Points on a hilly landscape, in no order, each with its height.
From any point a ball takes the steepest step (drop divided by distance) to one of its 2 nearest points. It stops when none of these is lower. Distance is the straight distance between rows; heights are no part of it.
j249: [  9 -11  -9  -1   4  -1 -12   4  10 -12   2  18   2  26  -5  -4   4   4
  18   7]  (h 593)
j831: [-18 -12  12   3   4  -8 -19   6  17   3  20  -6  21   1  -1   4   4   8
   0  -8]  (h 456)
j268: [ 11  -3   5   1  -5  -3 -13   1   5   3   4  -6  -6   8   3  25   2  23
  -4  17]  (h 314)
j658: [  6  19  15   3   0   2   7 -14   7   2  -5  12  -3  -3  -2  13 -16   6
  -4  -2]  (h 271)
j675: [ 21  10  -6  -4   5   0  17 -12  -4  -5 -14  10  -2  -1   1  -8  -1  -1
  -1  -1]  (h 435)
j453: [-17 -19  12  -2  -6 -15  -7  28  -8  -7 -10  -4  14  -5  -7  11 -19 -11
 -13 -18]  (h 745)
j861: [ 32  -1 -13 -15  -1  -3 -12  -3   2  30  12   6  -4  -1  13   5   5   9
   4  25]  (h 300)
j94: [-20 -11   1   2 -11   1  14   1 -11  -7 -18   5  11   7  -6 -17  -8   1
 -18  -5]  (h 451)
j642: [  4  -2 -23   1  10   6   9  -7  15   4   5  -9   2 -13   2  -7   2  -9
  16  -4]  (h 650)
j904: [ -4  -2 -18  -3  -3   1  -3 -11  10   4  24  -1   1 -15  -3   3  -9 -17
  13   5]  (h 634)
j239: [  6  -2   3   5 -21 -16 -13  -2   9  -2 -13  10  -7 -10 -20  -1  -2  -6
 -10  -6]  (h 492)
j119: [ -6  -6  13  15  -4  16   0   0  -7 -15  -3   5 -13  10  -7   5  -3   8
  -4  -4]  (h 527)
j412: [ -8  -3   5   5 -13   9   2  -1 -21  -2 -16  -2  -9 -15 -11 -13   2 -13
 -10 -17]  (h 350)
j163: [ -4  -9  -2  10 -16  -3 -13   3  21   0  -7  -2   5  15   7  -8  12  -3
  11  -7]  (h 574)
j976: [ 26  -2   1   2   3 -16   6  -6  15  -8  -1  -2 -19  13  21  -7  15  -2
 -10  18]  (h 84)
j594: [ -2  12   2   5  18   2  -9   1   2  22   9  -9  29 -15  -9  12 -10   0
  -3 -16]  (h 771)
j791: [  7  -3  -5  16  -6   5   1  -1 -11   4 -12   0 -17  -3 -19  -6   7  -7
   5 -10]  (h 415)
j117: [  5  11  -4   1   5  -2  -2  -8  14  -4  26  -7   1  15  -2 -13 -11   5
   1   4]  (h 375)
j545: [ -6  -5  14   3 -21 -10 -10   9  -9  -2 -15   3   2 -14 -11  -6  -4 -11
 -19 -22]  (h 439)
j914: [  0  -7 -16  -5   1   7  12   3  25 -21   3  -2  -2   2  11   3 -20   9
   3   7]  (h 567)
j621: [  4  14 -13 -12   2   5 -13  -7   0  17  17   6  11 -16   5  25  -9   2
   1  12]  (h 259)
j212: [  8 -13 -12   2  -8   8  -4  -3  -4  28  26  -6   0   0   2  -2   6  14
  16  11]  (h 127)
j591: [-13   6  -2  -7   9  -6   3  -9  14 -13   9  -9  12  17  -6 -11  -9  -4
  -3   2]  (h 454)
j143: [ -6 -10  17  -4   3  -4  -1  -4 -11  -1   9  -2  25   0 -18  15 -16   6
   4  -5]  (h 608)
j489: [-10  -4   2   2  16  15  -2  -7  -6 -13 -22  -3  -9   0   6   2  14  -3
 -27   2]  (h 746)
j403: [  2   7 -10  -6  11  18  -6  -5 -12  19  10  -1  13 -15   6  25  -2  -3
  18   3]  (h 341)
j159: [ 11  -3  -1  -7  10  -2  -4 -10 -10 -19  -3  10 -17   7  -6  -7  20  -8
  -5   6]  (h 577)
j54: [ -3   3   8  10   9  12   4  -7  -1 -18  13  14 -15  -2   0  15   3  10
   2   0]  (h 490)
j643: [ -8 -13  -1  -4 -13 -10  -3  14  -4  17 -12 -18  -1 -18  -9   6   5  -2
  12  -7]  (h 357)
j963: [-15  -7  12   5  15  -8  -4   6   4  -4   4  -3  24  -1 -12   2   5   8
  -8 -19]  (h 532)
j637: [  5   6  13  12  -2  -3   8  -6 -12  14   1 -16  -5   4 -12   4   5  23
  -2   1]  (h 446)
j783: [ -4   3  -5  -6 -24   8  -1   5   9  -5 -11 -10   3 -15  18  -3   1   0
   1 -11]  (h 497)
j663: [-22   0  -7   8 -11  -9  15  17   5   1 -22  19   7 -15  -1  12  -1   6
  -7 -11]  (h 301)
j259: [-17   1  -2  -4 -16  -4  11   8  -4   1 -25  16   6   4  -3  -4   0  12
  -1  -5]  (h 369)
j401: [-12  -3   0  12 -10   3   5  -5 -10 -12   4   8  -2   2   3 -11  27   3
   3 -13]  (h 488)
j846: [ 24  -5   4 -14   2  -8  -7  -1   6  13  10  -5 -15   7  15  11   7  15
   6  27]  (h 276)
j81: [ 13   3 -16 -11   8   2 -12   4   4  -8  10  -3 -14   2   2   9  -4  -4
   7  15]  (h 681)
j862: [14  7 -5  0 11 26 -6 -4  0 14 18  1  4 -4 12  8 -9 10 13 -1]  (h 414)
j302: [  9   4  -3  -3   9   4  15   0  -9  -1   2  -8 -17  15   0  -8 -12 -14
  20  11]  (h 548)
j729: [-27   2  12   5  10  16  -6  -6  -3  -4 -16 -11 -15  -5   7 -15  11 -16
 -27  -7]  (h 725)
j974: [ 21  14   5   0   5  -4   3 -13   3  -2  29  10  -5   9   9 -16   1   4
   5   5]  (h 305)
j665: [ -5  -9  16 -15  -6  15  -1   4 -14  -7 -23 -10   3  -9 -10   5 -21  -1
  -7 -10]  (h 860)
j171: [  8   8   7   1  11   4  14  -4 -13   8  15  -6 -14  10  -2  -3   3  19
  14   9]  (h 343)
j220: [-18 -10  -4  -1  -3 -16   9  11  10   7 -17   9  19 -22   2   4  12  -1
   3 -18]  (h 221)
j634: [  7 -13   2   8   0   9   8  -6 -14 -18 -12  11 -18  19   3  -8   2  -2
 -15  10]  (h 573)
j443: [ 15   8 -10   1  -7 -13 -10 -10  11  12   8  -2  16  -3  -6  -4   2   9
  -7  -1]  (h 299)
j927: [ -9  -2  -6   8  12   3  10  -1  10   7  -2 -19  -1 -12  -9 -10  10   3
   5 -12]  (h 670)
j31: [-34   3  19   9  -2  -1   4   6  -3   4  -6  -9  -9  -7  -3 -10   3 -16
 -14 -15]  (h 692)
j325: [ -9  14   8   7  -1  -9 -12  -6   6   9   0 -15   1  -3  -3   0  12 -15
  -7  -7]  (h 706)
j679: [-10  -3  -7   1 -11   4 -13   2   6  -5  15  -5  -2   1  -8  -4 -10 -15
  17  -4]  (h 617)
j604: [-23   6  -9  15  -5  -8  19  -7 -11   3 -18  11  -5  -8  -2  -3  11  -5
 -30   5]  (h 360)
j195: [ -6  -3   8 -20 -18   3  -3   1   2   0 -15 -20 -12 -22   7  -2   2  -4
   0  -5]  (h 450)
j620: [-18  -4  -9  -3  -8   0  -8   0   3 -17   2 -15   9   1   8  -1   8 -21
   3  -6]  (h 588)
j399: [-27  -4  -3  -2   6  10  -1   9   1 -11 -14 -19  -4  18  -3 -16  -3  -3
 -16   1]  (h 601)
j226: [ -1   1  -7  -8 -23  -6  -3   0   9  -2   0   2  10 -20  17  13   9  11
  -1  -3]  (h 531)
j278: [ 14  -1 -10  -1   8  -4   6  -7 -16  14  25   0  -1   5  -8   9  -2   9
  14  19]  (h 230)
j987: [-17  -6  14  10  11   0   4  14 -12   0 -11 -11  10  -4 -15   1  -6   9
 -24 -18]  (h 622)
j184: [  6   1  -9  22   2   5  11 -11  -9  -9   8   9 -15   1  -2  -6  18  -4
   9  -5]  (h 452)
j908: [ 39   3 -17  -1   9  -7  13   4  -5  -4  19  13   7   5  11 -23  -5  -7
  13   8]  (h 526)
j468: [-15  -4   5  11  -7 -11  17 -18   8  -9  -1   9  -4   3   6   8   7 -11
  -5   8]  (h 227)
j715: [ -3   4   4  -2  -5   5  11  -2  -7   1 -18   3  -8  21   2  -9  -9 -11
  12   5]  (h 581)
j920: [  3   8   0   9 -11   2 -12   1  -8  21  16   5   7  -2 -13   6  -5  16
   9  -4]  (h 260)
j838: [ 37  -1   4   3  17  -4   6  11  -4  -1  24   5   2  17  22 -14   1  -3
  13  18]  (h 566)
j172: [ 27  -2 -15  -1  -3 -12   9   7  13 -16   4  19 -19   4  14 -14  -1 -15
   8  15]  (h 481)
j329: [  2   4  -2 -15  -9   4   0  -1 -17  10   6 -22  -7 -12  -4   2  -3   4
  14   5]  (h 457)
j108: [ 33   6  -4   1  -3  -2  21  -2   1  -3 -15  16 -21  -1  10 -14  -6 -13
   6   5]  (h 465)
j217: [ 17   3   0  -2   6  -2  -4 -18  12  16  17   4  11   2  11   0   7   8
   4   7]  (h 228)
j677: [-13 -20  -3   4  -9  -5  -2   1  13  -6 -22  13   6  14   0  -6  20  -7
  11  -4]  (h 596)
j158: [ -7   2  -1   7  12  -9   3  18  -4  15  -6 -12  19 -17 -18   9 -16  -1
  -3 -21]  (h 809)
j156: [ -7   6  -5   0  -3   1 -14  -1 -12 -18   6   2  -8   2 -11 -10  18   1
  -5  -9]  (h 533)
j557: [ 41 -11  -4  -6  25  -3  -4  24   4  10  24   3   2   5  19 -21   4  -7
  11  27]  (h 595)
j969: [ -3  -1  17  -1 -18  -5  15  -6 -11  13 -19  -8 -10  -6  -6  -3   1  12
 -10   0]  (h 475)
j221: [-26 -13  15   1   4   5  17   4 -29   0 -12  -8   8  -1  -9  -5  -7   9
 -24  -6]  (h 575)
j570: [ 21  11   5  -1  20  -2   5  17 -11 -16   0   9 -17  28  10   4  -6   1
  -5  24]  (h 649)
j558: [  4   6  -1  11   6  12  -7  -3   8 -11 -13 -12 -15   3   4   8   2  -6
 -16   0]  (h 718)
j449: [ -8  -1  11  -6  -4   2  -4  -2  -1  13   1 -23  -9 -28   0   8   7  -5
   7  -7]  (h 402)
j78: [ -3   1  -7   0 -17  -4 -13  -1  27   5   0   5   7  -2  20   3  17   8
   6  -1]  (h 555)
j465: [ -8 -15  -9  -8  -2 -14   8   2   6  15 -10  -8  19 -21  -7   0   7  -7
  15  -8]  (h 302)
j793: [-19 -12  19  -5  -5   0  -3  16 -15  -3 -21 -10   4 -11  -6   4 -26 -13
 -29 -12]  (h 802)
j849: [-30   5   2  14   4 -10  16  -6  -3  -4  -7  15   8   0  -5   3  11  -7
 -13  -5]  (h 303)
j742: [ 28  -4 -31  -4   5  -9  11   5   4   1  17   8  -9  -2   6 -15  -7 -14
  21  16]  (h 498)
j299: [  0  -9  -7   0 -13  11 -23   5  -6  19  20  11   7  -4   0   5  13  16
  18   0]  (h 189)
j400: [ 26   8   4   7   1 -11  -1 -13  18  13  -1   3 -11  10  10  -7  13   0
   3   9]  (h 153)
j181: [ -8   6  25   3   8   1   7 -15   1   4 -12   0   5   4  -7   8  -5  -5
  -7  -4]  (h 374)
j460: [ -5  -8  -5  -5   4   7 -26   4  21  20  21   4  18  -5   1   7   1  16
  -3   1]  (h 395)
j203: [ 11   7   1 -19   3   3   5  -7 -11  10   3 -14  -1   6  11  -2  -3 -11
  22  10]  (h 509)
j313: [-10   9   7  13 -15 -12  -3  12  -7  15   9  15   9 -16 -14  12  -7   9
   3 -15]  (h 324)
j463: [ -7  13  14  -5   3  -5 -10  -5  -7  11   1 -12  25  -8   1   4   8 -10
   0 -17]  (h 731)
j380: [  3 -12   1   0   3   2   3  -2  -1 -13 -14  18  -1  30   7 -12  19   0
  12   4]  (h 623)
j736: [  7  11   7  -2  15   6   8   1  -8 -10 -14   6 -11  33   2  -9 -15 -11
  -5  12]  (h 618)
j389: [  9 -13  -9  -3  -5   5 -21   1   9   7  17   6   5  -8   2  27  -3  24
  -3  14]  (h 351)
j670: [-14   3  -2  -3  -7  13   2  11  -1  -7   8   2   9  -2   8  10  -5  23
  10  -6]  (h 495)
j561: [  6  -1  -2  -4 -10 -10 -13  -4  -1  -7 -21  22   3   8 -18   0   2 -12
   2  -3]  (h 519)
j916: [-14  -6 -14  -1   1  13  11  15  13 -14  -5  -2  -5  -6   7  12  -5  20
   7   1]  (h 534)
j435: [ -4  15   1   9  17   5  -8  -7   9  12   7 -10  -7 -20 -11   2   9  -5
   0 -12]  (h 689)
j628: [ 11  17 -12   2   0  -6   6  -8  11  -6  -3  -5   8  -2  -2  -6  -4   9
 -16  -6]  (h 370)
j778: [ 16  12 -13  -8  12  -4  -6  15  -1 -13  11  -2 -10  21  13   4  -3   9
   1  21]  (h 667)
j968: [  0  19   0 -10  -7   6  -2  -6   6   6   6   0   8 -12   8  12 -18   2
   6  -3]  (h 139)
j359: [ 27   5   2 -16  34   0  -4  14   3   9  24  -4 -14   6  13 -10  -6 -11
  13  27]  (h 615)
j334: [-10 -11  26   2  -1   3   7  -8 -13   0  -8   0  11   9 -18  -1 -15  -8
   6 -11]  (h 491)
j413: [-11   4   7  -2  -7  -1  15 -13 -11   1 -18  10 -15  -4  -3 -12   1   6
 -29   8]  (h 416)
j472: [ 20  12  -2   7  17  18   6  -3   3 -10  22  14 -10  -6   8   5  -9  13
   6  -3]  (h 458)
j179: [  7  -4   1   4  -4  -7  12 -13   6  -9  -3  -5 -13  11  17   8   6  -9
  -5  15]  (h 159)
j425: [-10   9  -2 -16  -9   7   6   8  -7 -12 -13  17   3   8   9   3   5  19
   5   1]  (h 434)
j706: [  3  -3  -4   1  -5  -3 -23   2   4 -10  -3  17  19  13 -14   7  -4  -2
   7  -6]  (h 557)
j426: [-24  -4  -3  -9  -1   0   3  -4  -8 -23  -1 -12   8  20   1 -11   0 -17
 -11   4]  (h 538)
j405: [-26   7   1  -5   6   5  -3   8   3 -10  -3 -13  -6  -5 -12  -8  -5  -6
 -11  -8]  (h 653)
j611: [  9   6  -5  -5   2  12 -16   5  16 -11 -13  -8 -22   1  -2   3 -12  -8
   2   3]  (h 698)
j575: [ -9 -14  17   6   2 -16  -1   6 -13  -9  -2  -4  28  -2  -8  18 -15 -10
 -16 -14]  (h 695)

Call two points neighbours if one is among the 2 nearest of the other. Go from one point of each pair to the other, from neighbour to neighbour, staying as low as possible. Name the highest point that can't be avoided.
j968, j412 -> j159
j968, j426 -> j380
j212, j846 -> j969
j976, j846 -> j861

Where does a ball stop that starts at each point below?
j969 -> j976
j634 -> j968
j677 -> j220
j380 -> j412
j570 -> j220
j793 -> j968
j158 -> j846
j463 -> j426
